Each row is a point on a tangle of strands that fork, close into loops and nearly touch. The rows are in no order.
Two points are linked if the straight distance between their rows is under 40.8. Some points are linked to none.
(351): [-11  23 -17   3   3  -3  -2  -1  -8 -11  10  16  -5 -15   0  -8 -19  -7
 -23   7   6  -7]
(59): [ 15  23 -33 -23   0  -3   3  17  12 -27 -10 -16   6  12  -4   3   8  21
  10  11  14  -2]
(565): [ 10 -26  28  10 -24  14  -1 -18   6  37  -8 -18  -2  16   3  -2   6   5
   9   3 -15  14]
(80): [  8 -20  13   9 -31   7   6 -28   8  39 -17  -2 -12  24   5   4  13  13
   3   2 -16  14]
(741): [ -5 -39  36  11  23  25   1  -1  -9   3  12 -24  19   0  16 -24 -19 -17
   8 -10  -1 -19]
(330): [-17  20 -32 -10 -34  -3  -3  -6  17   4  19  28 -31 -11   6   5 -11 -19
 -16  11  20   7]
(841): [  7   8  21  -3 -32   2  -8  11  -3  13 -16 -12   4   7 -14   2  -6   2
  15 -14  -6  11]
(214): [ -7   5  28   2   6   4  -5  17 -13 -14  -2 -14  17 -14  -5 -12 -24  -9
   4 -18  -5 -13]
(390): [ -6  -3   5   8  34  -1   7  -5  -4 -20  -6   9  15  12  11  -3 -10  10
 -11  -2  -5 -19]
(73): [  7 -19  24   6  -8  -6   5  -3   3  16 -16   2  -1  24   7   7   9  10
  16 -19 -13  -1]
(142): [  6 -13  11   3  -2  15   0  -4  -3  14   8 -20   8  -3  -9  -6  11   6
  13   4  -2  15]
(288): [ -6  -1 -22  18  16 -19  10 -19   1  -5   1  33 -19   1  21   6   5  -3
 -33  13  -2 -17]
(368): [  4  -1 -20   2  -4  -1   4 -10   7   6   6   6 -17   0  -5   7  25  16
   1  12   5  20]
(855): [  9  15   7 -15   3 -10  -4  29   2 -22 -19  -8  14   6 -14  10  -9   1
  15 -25   2 -11]
(58): [  6   6 -10  -4  16 -12   4   5   1 -25 -14   9   0  17  10  11   9  13
  -1   2   3  -9]
(451): [ -5  14  -1  -1  13 -24 -13   5 -10 -14  -1  27  -6 -13   9   7 -17 -31
 -23  -4   1 -22]
(403): [-10  22 -17   0   6  14   5  -7  -8  -5  20  -7   7 -23 -15 -16 -12   4
  -9   8   6   7]
(756): [  7 -13  29  -2  -5   6  -6  19   3   3  -8 -23  18   4  -8   2  -6  -1
  29 -18  -6   2]
(467): [  9  14  15 -12 -21  -8 -10  29  -1  -3 -18  -8   6   9 -15   8  -7   2
  20 -25  -1   0]
(161): [-14  21 -28   3 -33 -12  10   1  10  -1   1  27 -26  13  17  -7 -17 -10
 -16   6  11  -8]
(175): [ 11 -23  15   2 -14  -2 -16   6  -6  21   8  -8  -8 -15  -8   4  18 -18
  12   3  -2  16]
(840): [  6  23 -32 -16  -4   6   3   4  15 -16   1 -11   2   7 -13   2  15  28
   7  12  15  10]
(135): [  6 -35  27   2   8   2   6   0   9  10 -14  -5   4  26  11  14  18  13
  22 -12  -8  -1]
(641): [ 11  22 -26 -13  16 -18  -1   7   7 -30 -13   3  -1   6  11   7   5   6
 -10  17  11 -18]
(780): [  6 -35  27  -1   6  19   4   1  18  11 -12 -23  18  21   0   5  16  14
  28  -6  -4  11]
(203): [  8  23  -5 -13  -2 -16 -14  25  -2 -22 -11   1   2  -5 -11   9  -4 -10
   2 -10   1 -11]
(163): [-11   1   9   2 -40  21   7 -23  -7  39  10 -13 -10  -6 -14 -17 -15  -6
  -5   6  -5  24]
(322): [  4   6 -16  -1 -17 -14  -7   6   7   0  -1  13 -12   0  -2  13  15   3
   3   3   5  13]
(795): [  2  -8  24   0 -33  26   1 -14  -6  32   4 -28   2  -4 -11 -15  -7  -4
   7   6  -8  22]
(172): [-14  17 -20  -5 -20  -8 -10  -1   2   0  20  16 -20 -21  -4   4  -3 -19
 -13   6  11  14]
(345): [  5  18  -9 -11 -36 -16 -14  16   6   0  -7  13 -13   5  -4  10  11  -3
   3  -8   4  12]
(659): [ 10 -16  17  -7  21 -13  -4  26   4  -9 -14 -11   9   4  -8  23  13   2
  23 -21  -5  -4]
(709): [  1  21 -10  -7  -3  -5 -13  17  -4 -12   4  -4   7 -19 -15  -1  -6 -12
  -1   0   1   5]
(512): [  6  -4   9   5 -22  -4  -1  -2   3  12 -14   8 -10  19   2   8  14   6
   9  -8  -7  12]
(226): [ 12   8  -6 -15  14  -3   0  26   8 -22 -15 -13  18   8 -14  12   7  13
  14 -12   0  -3]
(110): [-14  21 -18   6 -21  -8   9   0   2  -6  -6  18 -12  22  15 -15 -21   4
 -13   1   7 -14]
(41): [-11  25 -26  -8   2   3   1  -5  -4  -8  22   2  -4 -24  -8  -8  -7  -4
 -18  18  13   5]
(696): [ 13 -21  16   2  -5  12  -9   9  -5  18  16 -30   6 -15 -11  -5  12 -10
  20   3   1  15]
(335): [  9   9 -20  -7  23   1  -2   5   3 -19   3  -8  12  -7 -12   6  13  11
   2   8  -2   4]
(4): [  3 -36  43  12   8  20  -2   2  -2  11   5 -23  14  10   8 -13 -11 -10
  18 -14   6 -13]
(596): [-14 -12   8  14  18  20  12 -14 -11   6  16  -9  14  -9   5 -22 -10   3
  -5   4  -6  -2]
(646): [ -6  -9  33   3  18  -7   3  12  -7  -5 -16   0  10   6   5   7 -23   0
  15 -31  -6 -27]
(478): [  5   0  26  -1 -36  11  -2  -1  -4  25  -8 -22   4   1 -16  -5  -6  -3
  15  -5  -8  20]
(618): [ -6  -3 -12   5 -27  -1   1 -15  10  25  11  14 -25 -10  -1   3  14  -4
  -4   9   3  25]
(710): [ -8  12  -9   9 -22  -1  11  -5   2   6  -3  12 -10  14   2  -6  -5  11
  -8   1  -1   2]
(453): [ -7   1  -3   9  21 -18  -3 -10 -10  -5   3  32 -10 -21  14   3 -10 -30
 -32   7  -4 -14]
(238): [-17   7  -6   6  13  22  14 -17 -15  -3  22  -8  12 -14  -3 -25 -14   7
 -11   8  -3   2]
(868): [ 15  27 -33 -20   5 -17  -6  18  11 -32  -7  -7   0   0  -8   8   6   3
   1  13  11  -7]
(590): [  1   3  16   0  22 -27 -12  11 -13 -12 -14  21  -1  -7   4  12 -16 -22
 -10 -14  -5 -29]
(356): [  4  15 -28 -13   8   6  -2   4   4  -8  15 -14   9 -22 -24   0   9   8
   2  11   5  14]
(665): [  0  15  -2  -4  35  -5   3  -4  -3 -30 -15  14  15   9  12   9 -10   7
 -16   8   2 -28]
(191): [ -4  -2  -4  11  34   0   8 -13  -3 -12   3  11   6  -4   8   0   2   6
 -14   9  -1 -10]
(580): [ 14   1 -19 -17  25   4   2  12  12 -23  -9 -13  22   9  -9  12  18  17
  10  -1   1   2]
(149): [  7 -32  34  -3   5  22  -4  14   4   9   1 -34  16   2  -5  -3   0  -5
  28  -9   5  -1]
(792): [ -8   0 -23  11  23  -3  10 -23   0  -6   8  20 -11  -7  15  -2   5   3
 -24  19   2  -4]
(809): [-11 -17   0  14  14 -10  -4 -11 -12  10  15  21 -17 -27  14  -5  -1 -31
 -24   4  -7  -4]
(611): [  2  26 -14  -5  33  -4   0  -7  -6 -29  -4   7  14  -7   4   3 -11  -1
 -20  20   8 -21]
(474): [ -9   6  -7  -9 -22  -1 -12   5  -7  10  23   9  -9 -31  -7  -2  -4 -26
  -5   0   2  17]
(771): [ 17 -30  29   2 -10  14  -5  -3   7  23  -6 -26   6  15  -3   7  18   6
  22   3  -7  18]
(782): [ -3 -24  23   0  25  26   0   3  -5  -5  15 -29  25 -12  -2 -18  -8  -4
  13   1  -1  -1]
(355): [ -9 -27  19  14  25  23   9 -12 -14   5  17 -14  17  -6  13 -26 -17  -7
  -2  -3 -11 -17]
(834): [  7 -38   5  18   5   7  10 -24   3  23   3   7  -9  15  12   4  32  16
   6   5  -9   7]
(856): [  0  -4   0  -1 -10  -6 -15   5  -7   8  12   1 -10 -21 -10   0   8 -17
   1  -1  -2  12]
(187): [ -2  14 -18   7  22 -18   7 -11   0 -17 -10  29  -8   8  26   3  -4 -10
 -31  19   5 -27]
(739): [ -5   3   0   2  -9  14  -1  -5  -4  13  20 -17   3 -17 -16 -14   1   7
   4   8   1  19]
(405): [  5  -4   1   5 -37  -7   6 -14   8  28 -19  14 -19  25   6   6  11  12
  -4  -3  -7  15]
(7): [-13  23 -27  -9 -41  -8  -7   1  14   2   6  30 -31   5  17   7  -9 -15
  -8   6  12   0]
(126): [  2 -21 -13  12   6   7  10 -25   6  14   6   6 -10   7   1   6  33  22
   1  15   0  16]
(378): [  1  -5   0   6  22 -16  10  -3   0 -15 -20  19  -2  27  23  11   8  16
  -5  -9  -5 -17]
(586): [ -5  33 -24  -4  12  -7  -1  -8   0 -22   4  12   1 -12   4  -6 -20  -8
 -26  21  11 -17]
(553): [-16  14  -4  -2 -26  14   7 -13  -4  21  15  -5  -6  -8 -13 -18 -10   6
  -4   3   4  19]
(717): [  0  -1  21  -1  30 -14  -5  15 -11 -13 -16   5  11  -1   1   9 -19 -13
  -1 -20  -3 -27]
(483): [  1 -28   2  17   9  -5  13 -12   2   7  -8  15  -9  20  17   5  22  14
   1  -4 -13  -2]
(354): [ -2  18 -25 -10  -7  12   6  -8   8  -2  15 -12   0  -5 -18  -2   7  22
   4  12  12  17]
(501): [ -5  19 -19 -12  -9  -1 -13  14  -8  -2  20  -5   4 -35 -21  -8  -9 -20
  -8   1   2  15]
(566): [  4 -26   9  13  18 -14  15  -7   3   2 -16  22  -6  27  24  10  13  16
   1 -20 -12 -14]
(94): [ -2 -10  30   5  -2  -2  -1  15  -9   3 -12  -5   7   9  -2   2 -12   1
  17 -24  -4 -13]

How many points has the smallest loop of links through each point below? Write 0 if it is on no loop.
(565) -> 8
(717) -> 0
(203) -> 16

A fork is a point with three links, a tip a point with one. Leave the first point through the second and follow the links. Name the first fork or tip that comes.
(795) / (163) -> (474)
(351) / (41) -> (809)
(356) / (354) -> (345)
(566) / (378) -> (855)
(717) / (646) -> (187)
